Each row is a point on a landscape with many peaks, with its height.
A climber steps from a point to the highest of its 2 nearest points, and stops where none of them is higher. Distance is the straight distance between rows; heights are no part of it.
gaf: [154 149 135 130 102 105 123 109  83  90 116 137 131  87  84  69 108  96
  89 107 108]  (h 366)
mival: [117 112  87  93 111  83  93 104 104 133 110  83 138 110  97 134  81 111
 152  94 130]  (h 426)
ziro: [113 140 101  96 124  71 125 116  96 109 109 144 112  74  61 103 105  65
  39  99 112]  (h 230)
nak: [ 82  59  79  45  85 105  80  74 103 105  72 100  70 115 115 111  82 110
 101 105  55]  (h 372)
Bem: [110 115  95 102  78  85 112 106  76 124 112 126 138  68  82 131  97  86
  89  89 156]  (h 303)
luni: [124  89 120 109 102 100  91  59  85 114 103  99 104  98 159  91  92 102
  88  65 105]  (h 462)
let: [ 85  91 108 101  98  72  99  92  50  86  97 115  72  96 104  98  93  75
 107 114  89]  (h 547)
duf: [126 118 113 109  91 112  92  82  61 106 128  99 131 114 119 110  96 104
 180  91 126]  (h 398)
Maz: [ 79 116  75 106 128 102 113 116 121  85  91 126 103  86  60  90  86  70
  88 119  94]  (h 397)
Mose: [ 95 109 108 125  77 148  93 104 115  88 105  81  87  99 110  70 138 134
  98  99  95]  (h 510)
non: [ 70  80  80 103  75 121  57  98 102 113 106  60 101 111 116 112  98 121
 139 111 106]  (h 320)
gal: [ 99 110  92 126  94 104 110 125 102  93 107 100 110  72  68  99 108  90
  79 106 132]  (h 286)
loba: [ 91  80 113  87  82  91 112 116  96  82 105 102  56 117  97 108  95 101
 122 104  83]  (h 231)
Fezun: [ 71  84  89  54  91  99  81 112 104 107  91  92 102 127 112 112  38  90
 145 126  84]  (h 242)
dul: [115  66 101  94 126 100 108  94  90  81  72 100  66  78 104 108 129 102
  46  95 104]  (h 219)
togig: [105  96  73 101 132 134 105  80 104  76  79 113  55  87  82  50 120  82
  93 108  65]  (h 214)
vig: [ 75  78  95 101  92 119  86  91  80  80  64  86  85 108  77  85 106  82
 136 136  92]  (h 251)
lege: [ 78  78  81  55 111  84  74  89 113 114  63  89  74 111 101 102  95 115
  73 118  51]  (h 406)
sasa: [ 73  90  77 102  80 121  67 101 127 112 109  64  95 111 107 107  98 141
 111 104  90]  (h 338)
fikos: [ 58  95  94  96  91  91 112 129 105 117 103 109 101  68  92 133 102  78
  44  75 144]  (h 247)
Fem: [ 90  73  84  99  93 116  98  91 131  90  91  85 122 120  88  98  99 109
 140 111 102]  (h 573)
Zov: [115 124 104 126 124  85  92  94  89 109  93  95 110  97  86  73 110  79
  86 115  96]  (h 341)
nulim: [ 70  93  89  95 110  98 115 119  92  92  97 133  96  60  80 125 104  59
  43  83 134]  (h 240)
nemek: [100  97  91  79  94  79 108 143  83 108 141 112  89 113  90 152  68 116
 157  96 124]  (h 128)
gozu: [116 144 105 115  84 130 103 132 132  96 120 112  93  59  83  56 121  80
  76  84 121]  (h 258)
Vom: [ 89  66  91  50  88 103  73  69  97 107  64  98  85 125 104  87  78  85
 115 127  58]  (h 330)
lenem: [109 100  91 108  76 125  97 103 160 102 110  83 116 105 114  96 114 149
  77  82  96]  (h 108)
Fadus: [ 91  85 112 115  76 110  82  96  70 108  98  69  82 111 129 105 103 112
 132 101 109]  (h 281)
Volak: [153 141 130 124 105  93 125 117 102  98 133 126 144 105  79  92  98 115
 105 105 111]  (h 389)
sokun: [118 101 114 101 100  94  99  90 101 107  99  89 110 134 100  83  99  95
 129 108  76]  (h 90)
mep: [101 124  97 128 114 101  94 102  82  97  94 104  75  92  80  64 118  81
  87 117  90]  (h 324)
puz: [116 117  93 102 116  77 104 107 112 124 119  94 157 107  83 124  84  94
 110 109 119]  (h 459)
vobin: [110  93 113 106  93 129  88  83  83 103 118  81 118 127 120  94 111 104
 175  93 115]  (h 364)
sil: [109  82 128 106  99 106  83  89  77 112  56  69  86 117 127  92 131 122
 102 115  90]  (h 173)
dav: [112  85 140 110  92 114  96 112  84  99  73  79  73 121 137  90 121 134
 108 103  96]  (h 155)
Biron: [101  94  91 100 110  99 107  82  95  66 109 130  58  79  97  69  98  70
  76  85  81]  (h 174)
rase: [ 80  95  98 117  84  95  85 112  74 105 115  71  84 100 110 128  94 108
 124  99 124]  (h 264)
fako: [109  92 105  94  97  96  95  83 116 135  89  72 110  99 140 133  97 111
  99  69 139]  (h 256)
voko: [111 141  98 131  92 112  97 125  90  98 111 110 109  59  62  71 120  74
  81 110 137]  (h 276)
Tules: [ 72  86  95  97  90  74 109  99  62  78 108 130  75  91  89 108  72  74
 114 103  84]  (h 503)
Vugu: [119 125 107 106 113  86 125 116 110  98 101 129  97  74  75  83 115  71
  48  92 116]  (h 238)
Nom: [137 114 137 115  89 108 105 116  76  95 142 105 118 128 118  95 101 121
 156  96 102]  (h 185)
Zube: [ 79 115  82 127 100 126  83  86  94 107  88  78  86  74  90  69 118  93
  77 108 110]  (h 302)
kuzu: [ 95 115  98 129  86 131  82  76  95  89 118  88 117  99 109  58 122  85
 123  89 103]  (h 298)
pag: [117 134  94 106 103 110 121 122 128  96 104 113  94  65  75  67 120  73
  54  83 120]  (h 248)
Vudof: [102  96 105 106  87  93 118  80 100  84 122 119  89  81 117  98  95  79
  82  60 115]  (h 252)
nasag: [122 102 125  99  96  73 110  96  43 122  83 103  99 116 109 128 101 107
 135 117 117]  (h 344)
pufaz: [112 108 118  80 110  47 131 116  83 107 105 132  94 122  91 142  91  95
 109  96  83]  (h 321)
rata: [103  94  90 106  82 101 108  86 119  84 108 116 108  71  97  92  96  70
  70  75 124]  (h 262)
fegi: [117 113  94 119  99 125  72  82 121 119 109  58 148 110 103  69 117 107
 100 104 107]  (h 415)
Sedot: [ 79  97  96 111  95  91  77  68  74 118 109  79  92  96 134  92  90  92
  87  92 100]  (h 461)
tezot: [115  99  89  97 115  84 107  99 142 117  96  89 141 113  82 106  92  92
  91 104 111]  (h 500)
zab: [ 99 102  92 118 114  91  78  82 101 116  84  75 124 101  88  86 107  92
  94 120  99]  (h 362)
Pibet: [ 89 114  82 108 119  85 107 108 125  88 116 112 113  96  66  84  80  66
  94 106  84]  (h 361)
modat: [ 94 106 101 103 126  69 105 101  79  97  80 105 111 113  67 105  85  79
 100 137  83]  (h 612)
nel: [ 97  95  91  93 124  88 127 104 108  75  79 126 107  96  69 108  91  75
  95 105 103]  (h 434)
tuzep: [ 90  94 112 106  70 155  94  79  89  73  99  95  73 108 145  67 131 129
 103  76  71]  (h 463)
risig: [122 103 116 112 121 117 112 102  96  76  80 107  58  93 108  66 130 102
  73  98  82]  (h 375)
refif: [ 56  85  92  93 101  95 119 140  86  86 107 118  95  85  85 151  78  92
 106 102 128]  (h 571)
nub: [ 82  75  88  87 110  83  85  94 100 101  73  95  77 104 101  95  98  99
  84 116  72]  (h 437)
Leg: [ 83  87  67  81 123 103  85  84  96  87  79  99  43  79  94  81 104  91
  55 115  56]  (h 505)
Dumos: [113 118  87  93 109  75  99 114  83 138 132 106 125 103  96 153  73 118
 152 106 135]  (h 402)
lova: [ 79 112  59  91 111 117  91  97 149 102  87  96  96  86  80  80 102 115
  60 106  64]  (h 67)
Tupa: [112 101 102  98 118  83 115  80  94  77 112 128  66 104  89  71  98  78
  94  85  67]  (h 157)
riv: [127 120 121 113 106 119  82  96 103  96 127  80 124 141 114  56 120 115
 138 112  68]  (h 91)
zas: [102 105  65  96 138 105 110  85 115  78  93 127  65  85  72  62 102  72
  75 104  69]  (h 198)
kot: [117 100 119 123  98 105  85 100  86 125  86  72 117 100 121  99 109 107
  97  98 128]  (h 283)
rino: [ 75 107 102  91  86  84 107 124  99 129 119 111 117  71 105 145  92  84
  65  76 155]  (h 250)
bup: [120 104 139 102 100  86 118 132  95  97 109  90  81 130 111 101 111 134
 118 106  89]  (h 332)
Dez: [ 90  73  99 116  86 115  90 132  89  99  98  77 109 100  82 133  95 112
 147 115 143]  (h 200)
minom: [ 71  94  79 106  94 108  70 112 108  97 106  73 114 116  87  88  81  98
 129 134  79]  (h 81)
luv: [117 136 133 129 101 110  84  99 114 104 138 110 109 104 134  51  99 100
  77  82  78]  (h 246)
fef: [141 104 118 113 109 111 105  77 100  92  83 108 111  66  95  59 125  76
  60  89 121]  (h 336)
barog: [ 52  94  79 108 100 106 103 133 100  83 101  94  87  86  87 117  80  92
  90 118 109]  (h 655)
zurif: [134 129 129 122  91 108  94 119 106 116  98  87 134  84  98  78 121  98
  76 103 139]  (h 307)
vod: [120 140 112 127  82 128  96 143 107  96 139 112 101  66  76  69 116  93
  82  97 136]  (h 265)
Vikev: [ 99 100  93 106 113  97 112 122 116  77  85  95  91 105  66  96 110  98
 104 124  91]  (h 186)
Kaga: [ 90 116  86 100  96 107  99 119 172 105 120  92 116  92  86  91 107 110
  68  97  87]  (h 89)
gezu: [101  94 103  84 118  62 117 104 100 100  95 111 103 112  94 129  79  89
 109 104  92]  (h 304)
dus: [ 61 100  78 110  92 132  77  96  93  82  87  83  89  98  79  77 108  91
 129 135  91]  (h 277)
domur: [ 80  77 104 102  70 131  77  99  90 101  98  62  84 113 120  99 121 126
 139 106 105]  (h 299)
leru: [ 95  68  95  74  81 120  96  94 116  91  78  91  62 117  98  95 116 134
 112 107  61]  (h 323)
bofal: [140  98 138 110  95 123 115  96 102  82 113 105 118 129 120  81 112 109
 135  92  94]  (h 146)
fiv: [121 127 125 123 107 121  96  99 116 101 114 103  86 104 123  53 112 121
  78  86  63]  (h 266)
piro: [ 73  78  88  67 104  88  81 102 118 125  64  74  83 113 107 117  99 131
  90 119  73]  (h 381)
kodi: [ 73  87  61  76 105 126  73  75  96  97  64 107  57  83  91  95 100 129
  60 105  41]  (h 560)
nem: [125 117 131 133 101 106  94 105  87 118  93  86 120  98 109  82 118 102
  78 110 118]  (h 296)
kevo: [ 88  87  91 107  98 104 113 128 110  88  90  90 123 104  79 140  88 110
 134 113 133]  (h 212)
tig: [102 117 100 109 113  89  79 133 117 113 144  73 102 120  91  84  96 119
  93 112  89]  (h 192)
tave: [ 69  94  68 100 110  96  88  79  96  84  94 114 120  85  83  85  64  54
  96 111  90]  (h 134)
gosim: [107  84 105  84 110  71  91  72  91 129  97  82  84 103 156 116  88 102
  92  73  95]  (h 504)
lefi: [ 90  73 111  98  75 129  85  83  78  75  85  80  85 120 100  82 124  96
 145 121  94]  (h 222)
tibas: [101  99 105 108 123  78  98 111  83 102  59  84  92 112  70  89 111  95
  90 136  89]  (h 544)
Kadin: [101  90 112 125 107 124  88  80  87  88  66  81  80  91 104  71 135 100
  85 111  95]  (h 411)
lefoz: [102  77 102  84  87  98  95  84 103 111  90  81  93 122 120 107  88 102
 140  96  95]  (h 241)
ruval: [107  85 105  98  99  89  76  59  89 128  96  81  95 102 154  91  95 107
  69  77  95]  (h 482)
ver: [105  92 100  87  95  87  97  78  90 106  99  94  94 108 126 129  73  91
 154  86 115]  (h 218)
gamin: [113 130  88 116  90  80 106 105  63 122 113 114 147  85  74 124  97 102
 106 126 135]  (h 322)
Rago: [ 84  91  83  76  97 120  79  71  94  92  76 105  58 116  91  55 113 101
 104 118  41]  (h 254)
zaro: [ 76  70  78  83 130  91  92  85  92  98  74 102  83  77 101 107  96  74
  48 106  93]  (h 608)
tupe: [121  53  99  84 114 101 112  79 115  95  61  89  84 107 112 114 123 121
  87  94  97]  (h 197)
fiz: [ 70  87  83  84  96  78 121 100  76  72 107 148  95  90  85 132  57  70
 111  97 101]  (h 458)
firi: [134  91 139 113  94 125 109 104  79  81  93  93 101 125 117  92 119 116
 150  98 105]  (h 167)
Zesar: [ 87 111  93  88 118  89 126 143  89 125 109 117 133  97  79 173  81 110
 117 105 145]  (h 280)
Funa: [ 57 113  82  96 128  78 100 116  81  93  95 118 126  85  71 108  57  59
  89 125  94]  (h 166)
Kiza: [114 149 103 104 100  65 127 129  72 130 122 130 134  89  71 130 111 105
  72 114 122]  (h 210)
Kivi: [ 83  70  79  91  95 108 106  82 137  78  94 112 122  98  98 118  76  94
 113  82 116]  (h 502)
nok: [111  94 101 113  82 114 119  89 140  89 118  97 110 105 109  94  99 108
 105  76  99]  (h 586)
saru: [104 103 125 121  86  98 118 122  89  82 120  99  66  95 118  99 112 113
  97  82 103]  (h 243)
vibo: [104  80 122 107  85 117 105  83  80  74  97  95  84 120 113  83 112 101
 138  95  90]  (h 194)
Nif: [108  89 106  97  87 109 107 110 148 113  99  71  96 111 119 112 121 147
  82  84 104]  (h 117)
Vose: [ 90  87  89  86 130  61  93  83  70 100  77 116 104 100  88 112  74  67
  98 112  87]  (h 688)
Raleg: [ 80 105 100 120  93 115 101 125 106  80  99  87  64  95  92  89 116 113
 101 117  99]  (h 585)
namot: [ 94 103  96  86  83  88 107 134  72  91 135 121  95 119  78 129  70 103
 155 118 103]  (h 129)
Fopet: [105  80 115  90  74 135  94  72 103  78  90  99  82 120 137  74 118 124
 120  82  65]  (h 430)
sep: [ 98  86 106  94  79 117  98 100  99  86 107  84 103 128 101 101 108 104
 169 107 100]  (h 319)
zapog: [109 110  82  96  98 117  91  60 139  90 115 113 105  81 102  61  98  79
  61  70  87]  (h 284)
vave: [ 72  91  83  99 131  78  87  89  81  91  83 105  92  91  83  95  85  66
  69 117  91]  (h 638)
Fifer: [112  96  95 106 118 125  92  82  96  89  76 100  66  91 102  67 131 117
  75 106  77]  (h 394)
Sugil: [103  98 111 106 113  65 112  90  54  90  94 124  80  93  95  98 103  81
  83 100  95]  (h 511)
duzo: [ 49  80  85  95  99 104 109 138  88  76  84 106  92  96  88 125  65  89
 114 116 105]  (h 614)
pav: [ 99 115  99 118 102  75  97 103  53 126  95  81 123 100  89 134  95 105
 124 124 135]  (h 348)
leput: [ 85  96 111  85  76  91 107 125  89  83 122 119  64 124  89 114  69  90
 144 114  81]  (h 177)
kavit: [108 124  97 109  86 122  96 111 161 104 119  90 110  91 101  70 117 121
  64  81  97]  (h 99)
kun: [ 90  87  95  68  92  75  91  81 101 123 105  88  75 120 145 120  73 106
 120  74  88]  (h 473)
lizi: [118  99 107 100  77 117 108  87 138  95 109 103 111  92 128  89 108 110
  73  59 113]  (h 545)
tumim: [102  56  90  71 114  87 117  85  98 104  58  86  86 108 107 130 104 105
  93 103 102]  (h 182)
lome: [124  94 114 103 111  99 123 108 116  74  91 110  74 115  92  77 118 108
  87  97  76]  (h 342)
Ripog: [120  99 103 105 100  76 102  95  62 128  77  83 110 107 110 135 100 107
 152 113 127]  (h 373)
natov: [136 129 109 117 104  85  98 106  96 125 126  98 156 111  76 110  89 105
 129 106 121]  (h 433)
Bak: [ 88  56 100  65  85 100 101 108 114  92  67  87  71 121 104 110 107 116
 113 119  82]  (h 365)
Kisu: [131 105 126 114 100  94  94  70  68 116 102 102 123 101 154  95  86  97
 118  70 119]  (h 442)
tib: [ 71  80  97  62  96  78  95 110 113 122 103  89  69 113 133 139  72 103
 120  89  86]  (h 441)
gobu: [124  78 122  92 108 116  92  78  95  95  60  81  95 124 117  80 128 118
  97 110  72]  (h 193)
gigip: [114 125 124  86  96  80 136 138 122 109 118 123 128  80  71 134 121  94
  64  84 134]  (h 495)
Vof: [ 89  80  88  85 128  83  93  97  88  84  79 108  52  90  88  92 108  81
  69 124  67]  (h 476)
dopi: [120  96 125 117  89 121  95 113 132 111  98  77 108 107 140  98 117 149
  87  80 112]  (h 127)
sofel: [ 59 101  81 113  97 112  96 121 119  98 107  91  80  88  87  98 103 107
  76 104 100]  (h 621)
Megod: [101 101 108  98  99  77 102  86  97  93 105 107  97 116  97  78  88  85
 119 104  71]  (h 112)
fiti: [110 118 100 111 116  77 107  80  96  84 114 122  90 100  82  70  85  65
 105 104  68]  (h 136)
lonis: [ 87  99 110 127  91 110  75  82  68 101  96  78  81  94 131  74 113  99
  89 102  97]  (h 446)
Sapav: [132 107 111 118 105 114  88  79 124 114  91  80 145 107 116  77 113 107
  91  91 110]  (h 443)
neve: [102  84  95 102 113  88 110  90  97  87  92 105  85  84 105 103 112  87
  62  88 113]  (h 228)
buse: [101  93  97  91  99  95  75 117  89 114 106  76 119 124  84 118  81 101
 163 133 107]  (h 41)
Vov: [ 72  91 100  97 105  90 129 129 107  97  98 110 101  90  91 142  98  95
  84  92 125]  (h 542)
lud: [129 108 101 103 109  90  95  94  83 127  98  76 130 111  94 139  92 111
 165 112 142]  (h 401)
fos: [ 98  82  85  96  89 122 104  70 137  83  92  88 109 111 107  90 114 107
 117  87  92]  (h 654)
vuzav: [ 78  70  78  82  84 133  88 105 135  84  82  80 102 128  86 101  96 125
 139 125  77]  (h 484)
sal: [115  96  98 100  68 134  96  87 142 105  90  96 119  68 110  76 118 106
  61  71 122]  (h 522)
gam: [ 61 103  77  94 107 104  76 102 119  93 108  88 120 104  83  87  63  91
 112 119  80]  (h 98)
garub: [ 95 105 101 115  90 120 101 117 123  88  97  86  65 103  97  76 124 129
  88 101  78]  (h 546)
gudil: [ 87  88 105  74  88  87 105 150 102 102 119  99  76 124  97 147  78 119
 147 106 112]  (h 152)
Gogo: [ 82  71  94  86  79 111 107  99 112  75  92  94  52 100 110 100 113 121
  92  92  70]  (h 292)
gub: [130 110 138 124  87  91 114 109  71  86 119 118  91  99 128 107  98 111
 103  77 105]  (h 225)
zusid: [ 89  73  81  84 106  95 125 102 125  76  77 112 112  95  86 123  89  80
  97  94 115]  (h 469)
sufa: [118 117 136 129  92 106 104 115  70  93 129 105  99 118 114  86 110 117
 125  94 105]  (h 207)
timi: [ 70 105  88  97  98  86 125 103  85  81 119 148 110  77  83 124  73  62
  85  88 115]  (h 428)
regav: [146 137 144 106  85 108  87 125 117 112  88  97 135  70 104  57 126  96
  59  98 141]  (h 317)
pidi: [ 86  84  85  96  91 106  93 114 124 105 110  75 109 109 109 130  80 115
 119 101 120]  (h 234)
los: [122  92 141 124  91 117 113 118 107 101  88  83  87 109 147  94 116 142
  86  88 101]  (h 137)
Botak: [ 78  89  84  85  94  96  85 110 140 121  87  73  97 110 101 112  98 130
  98 113  77]  (h 360)
rim: [ 92  82  90  98  88 104  94 103 126 122  93  62  98  93 130 130  95 121
 110  84 122]  (h 245)
sogiz: [105 126  95  92 120  53 122 116  84 136 116 128 143  98  80 141  93  98
  74 110 118]  (h 202)
Tuzi: [110 125  95 130 112 115  95  88  88  97  83  99  87  66  91  56 126  74
  70 106 106]  (h 311)
bigor: [107 122 110 108  97 104  88 126 124 108 143  78  86 112 112  76 106 127
  87 102  66]  (h 168)
giva: [ 77 124  81 118 107  81  93  94  77  98 103 116 129  85  69  97  71  65
 104 123 111]  (h 154)
rogun: [101 109 104 100  86  87 133 137  94  98 138 119 105  91  89 154  92 113
 106  75 137]  (h 255)
veres: [ 71  71  91  57 115  82 114 115 112  96  86 117 106 115 102 139  61  84
 122  97  96]  (h 369)
vuvu: [111 144 112 109 108  64 112 125  80 129 110 123 117  83  69 110 108  83
  52 114 116]  (h 220)
paru: [ 93 108 109 123 101 121  72  87  65  99  77  75  86 104 112  57 136 100
  97 117  90]  (h 427)
zopip: [101  80 105  99  86  97 101 136  96  98 107  78  86 111  98 136  99 123
 151 115 124]  (h 181)
tonon: [101  71 102  88 107  81 115  84 103 107  78  96  96 102 115 133  98  94
 101  82 117]  (h 184)
dak: [117  87 123  93  94  85 107 122 114  95  94  76  81 140  94 100 112 121
 127 115  80]  (h 274)
gobiz: [ 83  86  76 104  86 115 105 100 142  77 112 102 101  92  93 104  90  99
  94  83 103]  (h 537)
bipe: [ 69  76  97  44  96  83 111 119 113 101  85 101  78 122 120 145  74 101
 122  96  96]  (h 407)
Vid: [ 67 113  85  85 134  72 127 113  86  95  98 140 146 100  66 127  60  67
  91 113 101]  (h 179)
Zufit: [111 118 108 115  72  97 106 124  90 106 116  99 127  73  79 116 109  98
  84  96 153]  (h 295)
Zova: [124 130  85 109  80  91 105  96  68 137 122 124 152  79  87 137  88  99
 118 110 153]  (h 313)
Derif: [118 112 113 113  87  75 122 116  83 111 121 110 104  99 112 141  94 117
 105  84 128]  (h 239)
Sonab: [ 96 103 105  89  68 153  81  91 111  86  98  96  67 119 114  66 135 152
 112  89  49]  (h 431)
Fute: [ 73 104  94  89 118  66 131 108  76  93 119 152 103  90  74 140  87  74
  70  88 100]  (h 405)
Rak: [ 84  92 100  71 112  69 120 120 101 107 104 104 105 116  94 147  64  99
 133 100 109]  (h 335)
Teb: [ 96  85  75  74 120 125  65  63  83  93  73 108  48  82  96  72 110 111
  65 112  39]  (h 535)
Tuzur: [125 107 121 110  99 128  94 100 115  87 133  93 113 132 106  73 113 111
 144  96  86]  (h 120)
Sete: [118 122 118  95 116  46 133 122  75 112 121 135 100 102  87 132  99 102
  80  92  94]  (h 358)
vus: [103 112 107 119 108 137  90  66  83  79  93  95 103 108 114  49 126  85
 116  96  77]  (h 316)
muki: [149 132 125 122 109 108 117 100  91  91  91 125 117  76  77  70 125  80
  69 102 124]  (h 349)
tusi: [116 114 124  96 103  96  79 102  95 113 119  76 110 143 106  76 105 106
 147 116  74]  (h 62)
kem: [131 110 144 110 113 103  93  98  93  97  92  93  83 132 134  64 119 121
  98 105  62]  (h 253)
Pek: [123 115 115 116  92  99  94  70  62 119 119 102 131 108 126 107  88  98
 148  77 116]  (h 420)
fim: [151 134 107 113  99  81 124 117  99 111 138 119 146 118  75 113  94 122
 121 109 110]  (h 409)
Sav: [ 76 100  95 121 102  85  86 103  70  91 101  97  82  88  93  93  93  76
 100 110 103]  (h 587)
bom: [ 82  94  85  98 108 106 116 133 118  78  97  96 131 107  66 127  61 102
 141 121 115]  (h 196)
patog: [ 96 112 105  98  97 122  80  77  86  95  99  94  78 120 111  44 124 103
 109 102  56]  (h 345)
Siz: [125 130  94  95 102  80 116 104  56 139 130 115 120  98 111 148  85 127
 140 112 133]  (h 383)
gefar: [ 81  70  93  40  82  99  79  90 100 114  64  92  88 130 108 112  60  88
 135 133  85]  (h 282)
peno: [118 103 130  94 107  70 118 142 103 109 107  85  91 124 112 122 106 127
  95  98  94]  (h 378)
Lor: [110  86 103  80  93 103  94  99 120 108 106  83 109 128 109 114  81 108
 167  99 101]  (h 273)
vaza: [114  89 110 112  94 101  93  71 100 128  82  72 109 103 142 104 109 116
 106  86 116]  (h 270)
kuziz: [107  47  88  79 123 111 109  73 116  77  58  96  74  85  97 115 124 109
  59 100 100]  (h 209)
pired: [103 121  93 123  94  78 105  95  34 118 106 114 122  83  84 125  98  98
 103 124 130]  (h 331)
pid: [102 126  95 124  97  93  83 108 116 117 147  84 118 103 102  80  92  94
  90  98  97]  (h 213)
nosu: [ 86  96  94  94  98  85  74 104  88 111  94  76 113 120  87 100  76  87
 138 129  89]  (h 60)
kipak: [106 135 112 120  99  92  78  94 104 126 137  95 110  94 125  59  94  95
  66  86  89]  (h 229)
Bodu: [ 72  63  81  92 115 100  98  80  96  87  71 111 111  73 100 118  83  72
  81  95 125]  (h 211)
rus: [ 56 107  87 117 103  83  89 132  81  93 120  98  88  85  83 111  73  88
  98 117 106]  (h 622)
gegib: [ 95 118 104  91  83  91 119 132  93 135 134 115 124  70  95 160 100 105
  83  78 163]  (h 257)
gepov: [118 110 101  92 116  72 115 119 132 111 110  94 121 119  91 122  99 102
  97  91 100]  (h 456)
vomat: [ 88 108  89  85 126  63 125 109  87 115  94 131 137  96  75 143  78  76
  87 112 110]  (h 191)
nafi: [108 107 100  85 105  70 110  76  82 127  99 104 101 100 124 146  73  99
 147  75 138]  (h 206)
fuda: [ 99 121  98  98 107  69 133 116  79 105 116 144 109  93  80 128 100  82
  75  97 105]  (h 382)
zuv: [111  87  80  87  85 135  89  56 142  97  81 102 121  73 108  85 123 113
  46  71 112]  (h 506)
kido: [128 100 108 103  95 128  93  52 122 111  78  84 135 100 132  76 119 126
  75  76  99]  (h 470)
Vuben: [112  93  88  96  89 127  91  63 133 110  81  91 119  90 116  94 110 133
  65  75  88]  (h 489)
Visug: [108 109 107 106  92  80  99 119  73 117 122  96 105 101 110 130  86 107
 132  95 125]  (h 249)
pizot: [ 79  86  94 100 113  92 113 100  87  79  92 119  75  68  86 109 109  73
  56  94 130]  (h 236)
pud: [141 122 120 114 101 118  91 101 121 101  82 100 112  65  96  51 127  94
  52  96 127]  (h 327)
vuse: [ 79  63  89  62  86 115  98 119 135  90  72  83  90 124  95 118  84 119
 128 124  79]  (h 417)
Gavab: [122 126 106  92  92  65 113  99  46 124 111 112  96 109 109 138  89 118
 146 115 110]  (h 359)
goto: [ 98 112  95 111  80 155  92  84 118  88  98 101  60  94 113  65 130 151
  79  82  61]  (h 464)
Teno: [106  91  79  91  94 119 100  64 128  88 103 120 110  59  92  72 100  64
  57  65 117]  (h 272)
Mudob: [ 68  78  66  81  97 112  78  79 107  95  86 104  64  76 104 106  98 122
  50  92  68]  (h 578)
vusez: [106  95 125  89  87 131  84  64  87  94  97 103  77 124 135  57 123 110
 114 100  46]  (h 384)
garak: [107 116  86 108  97 115  85  66 136  98 117 102 109  96 100  55 111  99
  80  82  71]  (h 300)
puviv: [ 66  99  67 119  95 126  78  84 110  91  78  88  94  81  87  70 106 100
  91 117  90]  (h 294)
Muva: [ 92  99  98  81 109  79 130 143 106 110 109 115 108 111  79 161  89 109
 122  99 114]  (h 305)
fotup: [ 88  96  70  89 105 133  88  67 102  75  77 116  70  92  83  56 107  86
 106 105  51]  (h 232)
zoniz: [ 62  96  77  91 101  94  88  89  98  82 105 103 105 108  86  84  60  69
 126 116  69]  (h 116)
peraf: [102 116  82 109 113  94 105  77 129  96 118 100 115  96  87  68  92  78
  85  96  77]  (h 326)
Pini: [ 95 112  88  92  88  97 125 141  91 113 133 130 123  86  84 165  91 116
 109  97 152]  (h 267)
Sarun: [ 90 101 106  93 105  87 133 140 118 108 110 122 113  85  72 142 106  92
  66  81 131]  (h 518)
kor: [ 66  74  75  77 132  96 102  92  97  92  84 124 117  69  94 121  87  56
  47  92 126]  (h 217)
kog: [105 123  72  96 114 117 103 102 165  97  97  95 106  95  71  70 109 110
  72 108  80]  (h 76)
pil: [123 125 119 121 103  64 117  88  65 105 111 117 106  97  94  95  97  89
  92 101 101]  (h 477)
Raku: [116  90 106 104  97  84 117  81  89 112  93 103 108  97 118 137  85  93
 115  68 135]  (h 195)
Nugu: [145 126 153 122 100 125 101 123 102  93 141 108 138 126 127  82 101 127
 134  84 104]  (h 162)
bebik: [136 102 129  96 121 115  88  76  92  95  63  93  96 127 133  55 130 127
  90 110  56]  (h 216)
Nol: [117 104 118 103 102  83 117 129 131 104 109  93  97 114  99 111 109 120
  85  89 100]  (h 416)
bivum: [105 116  82 111 108 108  67  69 121 122  92  78 136 101  96  69 114  93
  80 111  84]  (h 385)
faru: [ 68  75  72  94 107 100  86  86 100  99  92 102  68  72 112 107 105  94
  49  87  97]  (h 591)
Remip: [101  96 102 101 104 105 100 130 121  89  89  76  87 119  73  93 118 114
 124 130  78]  (h 215)
tol: [107  90 108  86  97  83 116  77  96 104 120 129 100  81 130 112  88  71
  52  51 120]  (h 244)
zev: [ 81 126  89 130  84 152  68  77 106  94 115  84 105  86 110  50 124 101
 102  99  93]  (h 285)
suzu: [ 87  83 107 104  89  94 116 105 109  75 109 101  71 107 111 109 100 102
 101  86  92]  (h 263)
gada: [ 87 101  80 113 111  98  86  72  97 102  99 105 131  90  81  95  83  63
 109 108 109]  (h 144)
zike: [100 114 118 116  89 167  90  91 110  77  99  95  85 100 132  57 134 136
  92  83  77]  (h 486)
pofad: [ 95 106  77 104 112 108 106  89 121  81 101 117  74  76  90  72 102  80
  67  86  80]  (h 183)
Misez: [ 81  70  90  78 112  83 113  87 106  94 107 125  99  78 116 123  85  66
  67  63 114]  (h 233)
Pap: [ 96  80  99  70  94 106  76  65  85  97  74 101  78 121 104  68 105  86
 114 127  49]  (h 288)
Makan: [ 90  64  86  77 129  85 102  77  88  96 100 120 103  70  99 123  94  60
  40  77 113]  (h 226)
sori: [120 114 127 108 102 103 114 111 112  81 109 101  73 122 112  66 116 115
  96  96  62]  (h 301)

Call two points neighbours if one is among the 2 nearest of the other. Go from one point of each pair to the other, from neighbour to neighbour, staying as high as possible. Name the lowest point that can't be avoided.
tezot and fos | bom
gosim and let | gezu
gosim and Vose | Derif
barog and fos | Zov

Where does a climber stop that starts at each point below?
pidi | tezot
Visug | Vose
nak | Vose
sil | gosim
kuzu | barog
pid | gosim
gada | mival
vod | mival
